Points, in no order, along strands that fork, close into loops and pass close to each other.
Two points are linked if the straight distance between their rows is under 64.1. Some points are linked to none.
zure: [ 19.4  42.9 -13.2  41.5 -13.4 -18.7   2.8  -6.9 -11.3   5.4   5.6 -18.6
  22.5   7.0  19.6  17.0  13.6  -4.4  -2.9 -42.9  34.4]
Nukor: [  7.9 -40.6  -2.5  -6.6  28.3 -14.2  11.5  13.7   1.2  -1.1  36.3  16.6
 -15.0  25.0 -12.5  -9.6 -19.8 -12.2 -10.6   6.9 -44.9]
Gula: [-17.0 -30.2  -8.3  -4.9  61.8 -25.6  14.2 -42.8   0.3 -36.7  11.7 -31.7
 -21.7 -41.7  -2.2 -10.1 -35.3 -13.1 -15.1   6.7 -18.3]
kima: [ -4.3 -29.1   0.6  -6.8  42.7 -20.9   0.3  14.8   2.1  -4.7  27.3  18.7
 -26.4  27.8 -27.5  38.0 -17.7  18.1 -15.8   6.6 -71.3]
rada: [ 17.7 -13.1  17.5   1.7 -47.4  15.0   6.3  11.6   0.8  20.5  17.2  -0.4
  16.1  26.6  23.2 -49.8   0.0 -27.8  16.5  15.0  35.9]
siti: [-41.4  26.7  25.0  10.7  30.6  17.9  14.3 -38.8  19.9  12.3 -11.8 -33.8
 -46.0 -38.8   2.2  53.8  33.6  12.4   0.5 -20.4 -32.5]
Lokim: [  0.2  31.2 -67.3  47.2 -18.5   7.6  16.5  -0.6  -0.3  -9.7 -44.6   5.5
  22.5 -10.9 -18.8   5.4 -18.5   0.8  19.2 -11.2  49.4]
Gokap: [ 15.3  -2.8  -5.0  -0.6 -15.5  13.9 -28.0  58.9   5.1   7.8  -0.9  37.9
  -1.6  27.3 -20.0  -0.4  -3.8   6.8   2.0  36.6 -21.6]
lev: [-28.0   9.5  28.0  -6.2  13.6  15.9   8.2 -36.1  11.1  -1.4 -36.1 -44.3
 -35.1 -36.9  -2.9  28.3  38.1 -25.0  14.0   7.1   1.1]
Kupug: [ -3.3  49.2 -12.5  18.9 -30.5  13.7   2.7  16.3  -2.6  14.1 -38.9  23.7
  25.7  -9.2  -1.4  11.0  14.9  12.5   7.4 -12.8  30.9]
guzil: [  0.3 -14.0 -40.1  47.1 -12.7  16.8  29.1   9.4 -16.5  17.2 -29.9  -8.0
   4.9  11.4   3.4   0.3  -9.6  -7.4  25.4 -21.3   4.9]
Rodip: [ -5.4 -36.0  17.5 -47.8 -25.6  -7.3  19.8  -1.6  -8.8  -7.2  16.4  14.6
  -0.6  26.5   2.2 -51.7 -16.5 -16.7 -11.5  30.5 -10.1]
dibo: [-19.7  16.1 -37.4  64.5  16.8   1.6   7.3  -8.8  -4.5   7.4 -47.6 -17.0
 -20.8 -27.2  -4.3  13.6 -16.9   1.1  21.2 -15.4  26.7]
mude: [-11.8 -20.1  24.3 -69.7  -8.2 -28.8 -11.2  -9.0 -33.9 -29.0  30.0   1.7
  35.2   1.0  21.4  -9.1   2.8  11.8 -46.9   7.3  -4.0]
Rit: [  5.0  50.6   6.1   0.2 -41.7  20.5   8.8  -1.6 -10.6  18.0 -30.3   0.1
  28.5   3.3  27.6  -8.1  49.7 -16.7   7.3 -20.6  24.4]
Pev: [ -5.8 -16.2 -15.4  26.7  53.4  -7.9  -2.5 -17.0   7.1  -0.1  -2.8  -3.3
 -15.8 -21.6 -22.6   0.0 -36.0   4.6  15.7   4.1 -13.6]
lifik: [-10.5  -4.0 -14.7  31.1  53.9 -25.6 -13.8  11.4  -3.2   5.6  37.8  17.1
 -32.5   5.9 -35.1  44.3 -24.3  35.2   6.3 -33.3 -42.6]
Koz: [ 16.8  12.1   5.8  25.8  16.9  -7.5  -8.1  -6.7   6.7   5.4  10.8 -10.2
   5.8  -3.5  -3.5   5.3  -4.0   6.5   7.1 -15.9   9.4]
Pid: [ 15.4 -22.7 -35.9  11.2 -14.3  19.9 -31.5  65.4   0.4 -17.6  34.5  40.7
  14.3  21.0 -17.1 -41.4 -21.0 -24.8 -19.6  26.7   2.2]
pamig: [  0.3 -36.3  -8.8 -13.6  25.8 -26.5  -1.0  25.5  -2.8  -7.9  42.3  23.8
 -24.7  34.8 -16.5  16.4 -18.4  -0.5 -36.6  14.7 -72.1]
ratep: [ 13.4  -1.6   1.5 -24.5 -35.8  17.0 -22.0  42.8   9.3  16.3  -8.4  31.5
   0.2  29.8  -1.5 -12.5   4.2   3.9  13.5  26.1  -8.3]
kulep: [  1.9 -33.6  37.2  -6.3   0.5  10.3  36.2 -19.0   8.8  32.6   7.8 -26.3
 -30.9  23.0  12.9   9.5  23.4 -11.2   9.4 -12.9 -57.2]
ladit: [  6.6  14.5   4.3 -10.5   5.2  -3.5 -15.2  30.2  15.9   8.0  12.6  27.8
  -5.5  17.4 -24.4  28.8   3.1  28.5  -9.3  10.6 -27.3]
boru: [ -3.3   6.3 -69.8  48.5 -27.8  12.2  29.6   3.7 -12.5  -6.0 -33.6  -9.8
  16.0   5.1 -19.1   7.4 -21.1  -5.8  28.1 -15.2  25.0]
Belol: [ 36.8  16.7 -11.1  25.1 -18.6 -25.5 -17.1  26.6 -11.2  -7.2  64.3   2.6
  39.8  34.9  24.8  -3.1   5.6 -17.0 -13.4 -33.5  27.3]
kasi: [ 15.7  12.8 -24.0 -18.9  18.0 -17.7 -25.9  21.3  12.9 -31.8  22.0  45.1
  15.5 -17.9 -34.0 -26.7 -23.6   5.7 -28.7  18.2  22.8]
fad: [ -2.0 -40.3 -40.1  34.6 -22.2  16.7  10.0  46.7 -16.9  12.2  14.3  12.5
   4.0  41.1   7.8  -5.8 -19.5  -5.8  18.8  -0.8  -3.0]
Nik: [  3.6  -4.1  11.8  -6.8  -9.9  25.1   8.9  29.1   4.9  35.2  -9.3   7.3
 -13.6  27.6   6.5  16.6  18.0   0.5  15.7  -2.2 -42.6]
deki: [ -4.4 -33.5  30.2 -41.1 -21.6  -4.0  12.8 -31.3  -6.2  -4.0  -3.2 -10.2
  -0.3  12.5   7.4 -30.8   2.0 -12.8  -5.7  27.6  -5.5]
fubot: [ -3.7  59.3 -47.8  29.3 -34.9  17.4  15.9   0.5  -1.5   9.6 -50.3  19.7
  26.5 -13.7  -7.6   6.9   1.6  10.0   3.0 -16.1  44.1]
zaze: [-45.4 -10.7  29.2 -46.6  10.0   6.6  -6.2 -46.1 -17.6 -30.2 -34.9 -22.8
 -15.2 -26.1   1.2  47.1 -12.4  23.7 -16.1  25.3 -10.0]
rinu: [ 16.2  -7.1  11.7  44.5  -4.1  -9.7  25.5 -18.5 -12.1  18.7  11.6 -42.7
  -6.3  15.1  34.2  16.4  26.9 -27.5   7.8 -48.2  -3.1]
zok: [ 17.9  55.9  -9.3  14.6 -10.5 -23.1 -35.0   5.5  15.7  -8.9  19.6  28.5
  33.3 -12.7  -5.4   1.6  -0.4  16.3 -12.2 -18.0  56.1]
Liri: [  3.4 -24.0  22.1 -28.2   6.7 -16.9  10.9  18.6  10.3  10.0  26.2   7.2
 -19.0  47.7  -1.5  22.9   5.9   2.2 -12.4  16.4 -65.3]
vaga: [  9.4  15.9  12.6  14.4 -51.9  25.5  24.8   1.8  -8.9  25.4 -15.5 -13.0
  18.6  18.6  42.8 -15.4  37.4 -29.9  12.3 -20.3  11.3]
zufo: [ 10.0  35.7  36.8 -23.3 -38.7  13.2 -10.6 -39.2  -6.7   3.0 -22.0 -29.4
   8.3 -20.8   9.7  -9.4  59.9 -18.5   7.0  -5.8  38.0]
Nabu: [  0.6   9.1  11.3   1.6  -0.5  15.0  -4.7 -15.0  23.0   4.5 -37.3  -8.9
  -0.4 -19.9  -8.2   0.4   4.7   0.6  16.3   9.5  11.0]
fubar: [ 24.6  -0.7 -39.3  -3.4  12.1   4.7 -23.5  41.6   5.1 -27.0  28.2  38.0
  26.2 -21.5 -24.6 -42.6 -24.1 -20.2 -17.8   4.1  33.5]
Kopo: [-18.2 -48.9  40.5 -47.8  -7.9 -15.7  32.7 -11.9 -12.3   0.8  12.3 -11.9
  -8.3  34.5  28.5   4.8   1.1  10.8 -18.9  19.2 -55.8]
zas: [  8.5 -38.0 -33.7  44.3  10.8   8.6   7.6  10.6 -11.1  -8.2   9.7   4.0
  22.9 -12.0   7.1 -41.4 -31.8 -30.3  14.2  -8.2  30.3]
zeti: [-24.7 -34.3  34.3 -66.3 -14.6   1.2   9.3 -16.4 -21.1  -3.6 -13.6 -15.8
  -0.7  23.2  25.9  27.5   9.0  23.3 -17.9  19.8 -44.4]
toze: [-11.9  30.8 -43.6  64.7  -2.4  -4.2  19.8 -12.9 -13.6  -0.2 -34.0 -21.0
  -7.2 -11.9 -10.2  19.9 -12.2  -1.5  12.2 -36.4  22.7]
Fab: [  3.3  -3.6  12.0  24.8  16.2  12.2  13.2 -17.1   1.4  25.0 -26.8 -26.1
 -12.1  -9.3   9.8  16.3  15.1  -7.5  19.0 -17.2 -14.5]
rol: [ -6.6 -18.3   6.3 -62.4   3.5 -32.5 -17.5  18.2 -26.1 -35.9  26.0  21.8
  24.4  11.7  14.0  -7.7  -5.5  10.0 -52.6  19.6 -19.8]
gose: [  0.6  22.7  35.1   5.8 -18.0  22.0  15.5 -20.0  -6.4  19.1 -25.8 -29.0
  -1.1 -10.4  27.8  -1.0  54.8 -34.8  13.9 -22.9   4.5]
mizug: [ 16.0   4.3 -33.6  11.7  22.3  -0.9 -24.7  14.8   3.2 -23.9   3.2  18.9
  23.5 -42.3 -23.8 -46.4 -34.7 -19.0  -7.7   1.9  44.8]
sefip: [  4.0 -39.6 -18.6   3.0  41.2 -10.6  10.3   5.7   2.9  -8.3  23.6   8.2
  -5.9  -0.7 -14.5 -17.9 -35.4 -14.3  -3.9   4.0 -19.4]
lugiz: [-41.3  10.0   3.5  12.4  50.2 -12.4  -4.7 -50.7  12.8 -33.9  -7.9 -32.9
 -47.3 -49.8 -10.7  17.4 -19.4  14.6   6.1  28.4  20.9]
lumem: [-14.2 -22.7  16.2 -40.2  25.7 -17.9   8.0 -11.2   5.9 -10.2  -1.0  -0.5
  -7.5   5.4  -2.4  31.8 -14.9  27.4 -11.4  13.7 -46.1]
nimat: [ -9.1 -10.3  33.9 -69.6 -25.4  -3.1  12.5 -34.0 -19.0  -4.3  -7.1 -20.8
   6.0  13.6  15.4  13.8  23.8  12.3 -20.4   9.7 -28.5]
Vanoz: [  4.3  27.6  -7.9 -23.2  11.2 -24.4 -38.6  14.2  24.5 -39.1  24.5  60.0
  14.3 -16.6 -37.5  -1.9 -11.3  34.2 -33.6  20.1  31.4]
Guv: [  1.3  16.7 -25.7   2.2 -22.7  29.5   1.7  48.0  -0.2  23.5 -41.2  29.2
  12.4  11.4  -5.3   0.5   5.6   8.0  13.6   8.5   4.7]
lefek: [ -0.4 -46.6 -35.0  33.1  24.3  17.1   1.6  21.1  -2.3  12.6 -21.1  16.3
   3.4  -8.4 -15.1 -15.8 -37.4  -4.1  37.3  15.4  -2.9]
pumod: [  8.5 -32.9 -16.7 -32.4  28.2 -26.8  13.3   4.4  -2.4 -31.5  26.9   3.7
   2.1 -29.3  -7.2 -33.3 -29.4 -17.1 -42.1  -3.4  -9.0]
Tovas: [  6.4 -25.3  -6.8 -55.6  -4.2 -18.0  -6.4  22.3  -7.1 -32.9  18.9  29.9
  11.5  11.0  -4.2 -38.0 -10.9  -5.1 -38.8  30.1 -11.4]
tebus: [-48.2  -2.5  20.4 -28.3  25.7   2.5   6.0 -47.6   9.3 -23.7 -32.9 -25.3
 -31.5 -31.1  -0.7  52.5 -16.9  36.8 -12.5  19.9 -27.0]
Domeg: [ -2.1  51.0  10.6  -0.8 -28.1  23.5  -5.7  -0.6   5.2  11.3 -45.8   4.4
  17.3 -25.2   8.4  -2.1  38.5   0.0   5.2 -12.3  27.0]
lemo: [-33.6  10.0 -10.0  35.6  41.4  13.2 -11.9 -18.8  23.4  -2.1 -38.7  -3.1
 -43.7 -50.9 -17.9   9.3 -23.2  31.7  19.1  17.8  12.4]
Lut: [ -3.6 -53.0  -0.9 -34.0  27.3 -29.7  28.7  -9.6 -16.7 -23.6  31.2 -14.3
  -2.7 -21.8  13.7 -34.3 -29.0 -19.9 -49.2  -7.0 -18.4]
dar: [ 13.7   2.9 -25.9  17.0 -47.4   8.1  -0.5  44.3  -4.2   9.2   5.1  15.1
  35.3  37.7  16.7 -13.8  -2.1 -10.0  10.4  -1.3  29.6]
remom: [  8.8 -34.1 -18.9  10.3 -25.0  18.8  -6.4  55.9  -2.4  -6.0  49.9  23.2
  11.7  25.7  -1.6 -50.5 -24.9 -36.9  -7.7  22.8  16.1]
Madil: [  3.9  41.0  27.7 -57.2 -35.8   7.6 -15.9   1.6  12.0  -3.1  -3.7  25.6
  12.9   6.3 -19.9  15.1  29.6  30.4 -15.3  13.3  -2.1]
Mukez: [ -2.1 -51.6 -30.5  42.2   5.0  14.5  19.8  26.4 -21.6  15.3   4.1   1.0
  -4.0  32.2   1.8   6.2 -24.5  -9.7  29.5 -13.1 -21.1]
dur: [-20.0 -10.4  18.9  18.6  24.9  15.1  13.3 -23.5  10.0   8.4 -41.5 -43.4
 -31.4 -22.8   2.1  19.3  23.1 -23.2  24.9   1.4 -11.1]
ren: [ 18.9 -15.4   3.7  40.2   1.9 -19.9  17.6   1.6 -15.2  15.8  62.5 -17.0
   5.2  37.4  17.1   9.1   3.5 -14.6   5.1 -47.2  -9.0]
Gemak: [ -1.1 -37.9  13.6  16.1  19.1  15.1  29.0  -1.2   1.8  37.5  -3.9 -21.5
 -33.2  17.6   3.6  17.6   8.2  -6.1  25.3 -18.3 -51.6]
nepup: [ -8.4 -18.7 -18.3  28.4  56.1 -13.5  -7.3   7.8  -1.6   5.6  16.2   8.9
 -22.3  -7.5 -28.3  20.7 -31.4  21.1  14.7 -21.9 -34.5]
Meda: [ -7.5  23.5 -24.1  14.3 -21.7  23.4  -8.1  59.9  -2.7  26.1 -22.7  35.7
  -0.7  27.7 -15.2  26.0  14.1  23.5  10.8  -1.6 -23.7]
reg: [ 17.9 -24.9  21.7  19.2  -1.2  -5.7  20.6  -1.8   1.0  25.9  48.2 -11.5
  -4.5  39.8  15.0   2.3   7.5 -13.2  11.8 -21.3 -21.2]
Geb: [-12.8 -48.1   1.0 -25.8  43.6 -28.8  24.3 -31.4 -10.4 -29.9  11.7 -27.0
 -11.6 -27.7  13.6 -19.9 -29.8 -17.0 -29.2  -2.3 -24.8]
Bok: [ 10.3 -14.1   7.7 -43.3  -7.1 -16.0  -2.3  -1.2   1.8 -19.7  19.8  12.7
  14.2   4.0  -3.4 -34.1  -8.1 -10.0  -9.3  14.3  -5.2]
Luvo: [ 32.0  42.8  19.9   8.0  -6.6 -18.5 -10.1  -4.1   9.2   7.9  29.4   1.2
  20.8   5.1  14.2  16.8  27.6  14.2 -13.4 -32.4  17.1]
Zuzig: [  5.3  31.4 -11.5  -8.0 -45.4  34.2  -0.9  46.5  -2.4  32.5 -24.6  21.5
  14.2  23.9  17.1 -10.6  25.4  -4.1   8.9   1.7  -0.1]
Vel: [ -3.3  28.7  -2.9  50.9  27.7 -21.3  -5.8 -31.3  -2.5  -3.3  -2.2 -36.5
  -9.7 -29.6   9.8  13.2   1.0  -5.5   7.4 -24.4  37.0]
tek: [ -4.0 -28.1 -10.8  21.2 -31.5  23.8  11.8  44.5  -4.6  29.1   0.4  11.9
  -1.6  41.4   9.7 -13.3 -13.0  -7.0  20.0  14.5  -7.5]
tonod: [ -9.9  26.1  32.3 -73.8 -42.6   9.2  -2.3 -41.5 -12.2  -6.9 -11.5 -13.0
  14.7   0.4  -1.5  13.0  37.0  12.7 -16.2  10.2  -7.6]
Mukid: [-12.4 -17.8 -15.3  34.2  66.4  -0.9  -6.0 -27.0   4.0 -12.1 -15.2 -20.4
 -26.6 -39.5 -14.6 -14.6 -34.9 -10.3  17.4  13.5  11.9]
Mamag: [  8.0   0.5  20.2 -45.3 -19.5  -7.2 -12.8 -38.9  -6.0 -29.5  -9.5 -11.8
  19.2 -12.4 -11.7 -28.6  13.1  -6.5  -4.2  18.7  29.7]
keb: [  7.3   9.1  28.5 -37.8 -33.8   3.0 -18.0 -52.3  -5.5 -20.1 -20.6 -31.6
   5.0 -20.3  -6.2 -16.1  37.7 -19.5   1.5  16.3  44.5]
dume: [ -2.5 -10.6  17.6 -38.7  25.2 -28.3  10.6  -1.6   7.3 -12.9  22.9   3.1
   2.2  30.9  -2.6  30.8  -0.4  22.9 -24.9   5.2 -56.8]
sud: [ -9.2  27.5  -8.8  19.1  17.3   1.8 -20.3  -8.5  25.9  -1.9 -23.8  25.6
 -13.6 -46.0 -21.5   2.5 -21.5  39.8   8.2  12.2  41.0]
Zito: [ 14.6  -3.6  15.5 -30.3 -46.5  21.5  -2.8  12.6   6.1  18.2  -4.4  10.9
   7.5  24.6  12.4 -33.4  13.7 -13.2  17.0  20.0  10.6]
lomi: [ 21.6   3.8  -9.4  17.5 -58.8  -0.6  -5.6  48.1  -8.8   2.5  42.8   7.3
  34.1  47.4  24.4 -20.6  -0.9 -24.5   1.1  -5.5  34.3]
ziguk: [-13.4 -51.1  39.4 -57.4 -19.4 -15.6  15.2 -16.4 -27.6  -8.3  20.6  -7.6
   5.8  31.4  28.2 -16.1   2.3   3.6 -30.1  20.5 -30.0]
Bir: [  5.9  43.4  19.2 -18.5 -17.5  -7.0 -29.3 -38.0   7.3 -20.2 -11.4  -2.2
  13.1 -39.1 -15.9 -16.8  15.4  11.4  -0.6  11.1  57.9]
Rud: [ 31.7  40.1 -16.0  33.0 -19.5 -31.7 -12.3  10.0 -12.0  -3.4  40.5  -2.9
  43.8  23.3  19.3  11.7   9.1  -2.9  -9.2 -42.2  41.4]
Kof: [ 21.6  16.9  -7.6  13.5 -24.4   2.6  -8.2  34.9   0.5  22.9   9.2  12.3
  13.6  33.6   3.4   6.6   9.3   2.3   7.4  -7.2   7.4]
bofur: [-39.9  11.3  23.4   1.7  34.4   5.9   4.7 -41.4  25.2  -9.2 -15.3 -25.5
 -46.8 -37.9  -7.2  48.4   3.8  29.8   0.0   0.1 -19.8]
bazaz: [  3.3  11.9  15.7 -56.5 -21.2   2.1 -12.4  18.8  12.4  -2.8 -11.3  24.6
   3.7  10.2 -20.8   8.0   9.5  28.8  -7.3  36.2 -12.6]
Mebe: [  4.9  -8.9   1.3 -50.0  -3.2 -17.3  -8.7 -22.8 -10.8 -33.8   3.2   4.4
  23.5 -14.6  -9.4 -44.6 -12.2  -9.1 -24.8  19.9  18.0]
pavaz: [  3.6 -15.2 -35.2  39.2  50.2  -3.1 -12.7  -5.3  -7.9 -11.8  11.3  -1.3
   3.8 -37.8 -15.0 -25.2 -40.2 -14.5   6.4 -13.0  20.1]
kigi: [ 11.3 -28.9   1.9   9.4 -42.9  15.1   4.7  34.1  -2.4   2.7  29.9  14.5
  21.9  26.0  17.9 -62.1 -24.8 -36.5  12.5  20.9  31.7]
dekad: [  5.4 -26.0 -38.0  40.8  18.1  13.8  -3.2  19.7 -14.5   2.9  -3.7  12.4
  15.3   1.8  -3.8 -20.4 -33.8  -6.9  23.0  -0.4  15.3]
gak: [  1.3  -6.4  12.9 -61.1 -24.6  -4.6  -8.2  26.7   4.7  -2.5  -1.7  21.3
  -2.0  35.6 -10.7   0.7   2.3  20.9 -16.3  42.3 -39.5]
mogom: [-19.9  27.4  27.6  19.7  26.3  -2.9   2.2 -41.4  11.4   7.7  -2.3 -44.5
 -34.9 -31.1   2.6  44.7  33.4  -5.1   7.1 -25.6 -14.0]
bavu: [  1.5 -24.2 -13.5  14.9 -14.6  25.9  11.6  46.0  -6.6  40.9 -11.1  14.8
 -12.7  35.4  -2.1  12.7   2.2   1.3  22.5   3.8 -29.2]
tipa: [  8.7 -39.5 -32.7  21.8  46.1  -4.5   0.6   2.1  -3.1 -11.9  27.3   7.3
  -3.3 -23.0 -11.9 -26.9 -36.1 -27.8   8.2 -14.6   0.5]
soki: [  9.2  41.2  38.4 -46.6 -45.0  19.4  -9.4 -19.0   2.2  17.4 -16.4  -8.2
  16.0  -2.4   6.4  -6.5  57.5  -4.2   2.2  -5.1   9.4]
rupet: [ 22.5  39.8  -2.9   1.8 -30.7  -5.7 -15.9  41.5  -2.3  16.1  22.1  16.0
  26.2  33.1  13.2  19.9  29.9  10.1  -3.6 -18.6   3.9]
Tul: [ -2.0  -0.1 -11.1  26.4  21.3  13.6  -6.0  -1.3   3.8  12.1 -36.9   2.9
  -4.0 -23.3 -13.8  -0.9 -14.4  11.4  17.2   2.8  11.7]
dodi: [-10.2 -27.2  30.8 -64.8 -21.6 -31.8  10.8  -1.6 -22.7 -19.6  41.9   1.3
  12.0  29.5  28.4 -24.8  -2.8  -0.9 -37.6  17.4 -14.6]
zed: [  1.9 -14.0 -13.0  43.3  -1.4  17.2  20.5  -7.4 -14.1  24.0 -39.6 -20.9
  -8.4   0.4  17.3   6.2   3.8 -18.8  21.3 -16.0  -2.1]
nus: [  6.1   7.5   4.3  28.1  -6.2   2.1  22.6   2.1  -5.4  29.2  -3.1 -20.4
  -6.3  14.0  25.1  21.6  23.5  -7.2  12.6 -41.5 -15.1]
digi: [ 36.1  36.4  12.6  -8.8 -23.6 -20.9 -15.9  19.7  13.6  -1.6  43.8   7.9
  20.5  31.3   9.1   5.9  19.6   2.6  -7.5 -15.5   8.1]
Luzu: [ 13.7  48.1  -4.5   2.1  -0.4 -22.3 -45.9  12.9  23.8 -23.1  31.3  46.7
  16.7 -20.9 -19.4  -4.9  -7.0  30.5 -27.3  -1.6  46.8]
Mek: [ -8.0  26.8  11.5 -25.7 -38.8  46.4   5.1  28.9  -2.4  37.4 -24.5  20.7
   3.3  17.0  19.7 -10.3  44.6  -3.5  17.6  -5.0 -27.1]
kela: [  4.2 -19.4  33.4 -41.7  -8.5  -1.1  12.3 -31.6   2.2  -5.4  -9.0 -18.5
  -7.9   3.2   0.4   5.8  17.6   7.7  -1.5  12.7 -24.4]
Zike: [-29.6  20.7 -20.4  51.4  33.9   2.3  -3.2 -16.3  12.7   7.9 -46.2 -18.0
 -39.2 -40.7  -1.5  14.2  -9.0  21.1  14.0  -1.8  28.2]
pinak: [ -4.0  -8.3  15.0 -46.6  -9.1  -0.8   2.8  25.4  16.6  10.2   6.1  17.5
 -14.1  35.7  -5.8  26.2  11.0  26.0  -6.1  26.4 -57.3]
luf: [-14.2  26.2  40.5  -4.8  -2.9  14.7   2.8 -34.9   4.2   5.2 -27.1 -36.7
 -18.6 -25.7   8.9  17.2  56.9 -26.2   8.7  -9.5   2.3]
nudav: [-28.8   4.9 -14.8   4.0  63.1 -24.7  -2.5 -48.4   5.9 -47.2   7.9 -30.1
 -27.3 -53.6  -5.0  -3.8 -35.6   4.5 -21.1  20.2   8.9]
sor: [ -7.2   5.8  26.4 -31.9 -25.5  37.5  16.3   1.7   2.6  29.1 -19.2   3.3
 -11.6   7.8   9.2   3.3  40.0  -4.5  19.6  -1.2 -42.9]
lape: [-37.8 -19.4   1.9  -3.9  48.0  -5.0   4.3 -45.5  12.7 -26.3 -31.5 -28.6
 -34.6 -39.0 -16.1  17.4 -33.6  11.4   0.2  31.6 -10.7]
dop: [ -9.9  23.5  17.7  34.3  17.6 -11.4   3.5 -29.1   9.8   2.0  -9.8 -49.7
 -20.4 -32.9  13.9  23.8  24.1 -12.7   8.1 -26.1  18.0]
vudu: [ 33.1  14.6   7.6   4.4 -38.9  -7.8 -10.6  22.1  -2.7   0.3  43.2   8.6
  30.5  44.4  26.8 -13.9  16.6 -14.8  -5.1 -15.3  26.0]
Fafu: [  2.9   6.0 -20.3  52.7  41.4 -19.3 -12.2 -20.2  -8.9  -0.5   8.6 -19.7
  -4.2 -26.4   1.2  -3.6 -24.1  -6.3  13.4 -19.9  28.0]
mapu: [ 24.2  -9.7   0.0  48.6  -8.6 -15.3  22.1 -12.0 -15.6   8.3  34.3 -29.6
  12.6  27.2  33.0   7.0   3.9 -18.8   2.9 -48.8  12.9]
sipok: [ 26.1  -7.7 -16.8  14.3  11.1  -2.7 -12.6  -2.6   1.9 -19.1   4.2  -0.4
  25.4 -35.3  -2.2 -54.9 -18.7 -36.6  -0.6  -0.1  53.2]
Lanu: [ -5.9   0.1 -31.4  33.5  57.9 -10.4 -16.0 -25.7  12.7 -26.9  -2.2 -15.2
 -14.0 -52.7 -12.9 -23.3 -39.9  -6.6   4.0   9.1  30.5]
satu: [  9.7 -23.3 -18.1  -7.3  -6.1  10.5 -26.0  51.9   5.0  -9.3  19.4  46.5
  -4.8  36.3 -19.5 -20.8 -19.9 -14.0  -9.9  43.1 -23.5]
baver: [ 21.6 -19.1 -14.0  14.8  -6.0   7.5  -5.5   6.0  -5.8  -4.0   7.2  12.8
  21.8  -4.1   7.9 -46.1 -17.5 -26.5  19.6   7.8  40.7]
kan: [-16.1  25.2   6.5  -2.5   6.9   3.4 -19.1 -31.4  23.9 -22.5 -28.9   8.1
 -16.3 -44.2 -20.2   7.2  -5.7  29.1   1.8  17.7  32.0]
Bori: [-25.9 -10.2  27.1 -48.1  15.0 -15.3   8.7 -29.7 -12.4 -20.7  -9.3 -16.4
   2.9  -6.4   7.0  38.3  -7.1  34.2 -21.4  12.0 -25.7]
Tezut: [ -6.4  47.1  30.4 -69.1 -47.0  23.6 -12.6 -32.5   1.3  -1.0 -17.3   8.2
  17.4  -9.3 -12.8  11.3  49.9  19.8 -11.8   3.9   7.1]
zagi: [  8.7  12.2   0.3  24.7 -40.6  12.0  34.7  -0.4 -14.4  33.8   6.2 -21.6
   7.2  30.2  48.4   2.8  34.3 -22.8   0.8 -40.1  -5.8]
zeri: [ -7.9  37.8  21.4 -15.1 -11.0  10.8 -14.1 -28.0  16.3  -9.4 -28.2  -9.3
  -2.5 -36.0 -12.4   6.4  25.8  15.7   6.6  11.6  32.4]
zadad: [ -6.7  18.6 -28.0  31.0   9.9   9.2 -14.0  12.0   7.3   8.6 -32.1  26.2
   5.8 -25.6 -18.6   3.3 -24.8  22.6  18.0   7.9  31.2]
Gapu: [ 19.8  45.9  13.1  34.8   4.8 -22.7  -3.6 -19.8  -2.0   6.2  17.6 -27.1
  10.2  -4.2  23.7  24.0  32.3   0.1  -7.5 -51.1  20.1]
mik: [ -4.3 -37.6 -13.9  38.8  16.5  16.6  23.6  16.6 -17.8  33.3  -8.8  -3.9
 -26.0  22.2  -1.3  24.4 -11.6   5.4  26.8 -27.7 -45.0]
Bune: [-20.7   0.8  -0.4   6.1  39.8   7.9  -7.9 -27.1  22.9  -4.8 -27.5  -0.5
 -33.6 -40.4 -25.4  21.8 -24.8  29.6   7.6  21.1 -11.9]
neku: [ 18.1  48.7   3.3  12.6 -11.9 -14.2 -28.4 -12.2   9.8 -15.5  -4.5   8.6
  26.6 -21.4   0.0 -13.5   9.9  10.0  -1.2  -7.4  67.1]
tos: [-10.4  -4.0   1.5   3.3  42.5 -18.7 -12.9  17.6  15.4   8.2  25.6  18.4
 -26.8  14.3 -34.9  51.8 -12.3  34.1  -9.2  -3.6 -55.6]
nule: [ -0.4 -50.4 -18.0   3.2  20.5  20.6   0.2   6.7   6.0  -1.4 -27.0  18.1
  -3.3 -13.6 -22.4 -30.4 -35.7  -8.0  23.5  34.5  -2.9]
saz: [  1.7  20.6 -11.7  12.8  -0.8   7.5 -19.0  42.0   4.6  18.6  -9.9  34.4
   0.5  15.6 -23.0  31.0   3.1  29.1  -4.9  -1.1  -5.4]
kab: [ 10.6 -21.6  33.6  -7.7 -14.8  -3.1  26.2  -7.2  10.7  18.8  25.2 -14.9
 -16.8  26.4  24.0  -9.5  11.1 -10.7   5.4  -2.9 -27.9]

A tip is a point with one link. Name the tips that can be reached along the links from each point below, in the order of the rows.
Luzu => nule
lugiz => toze, pumod
Rit => ladit, gose

A fork is a point with three links, a tip a point with one. Leave the first point through the second and follow the links. Name the first fork or tip that comes.
Mukid, Pev => pavaz
tek, fad => nus
neku, zok => nule
dekad, zas => zeri
mogom, siti => Tezut
vaga, Rit => Fab

A piece is two or more points that can be reached from each other along the links. Count, over all rows, the pieces, the separate loops (a circle has one, a figure eight two, a Y none), the forks (points with three links) and the tips (points with one).
pieces => 6
loops => 8
forks => 9
tips => 5
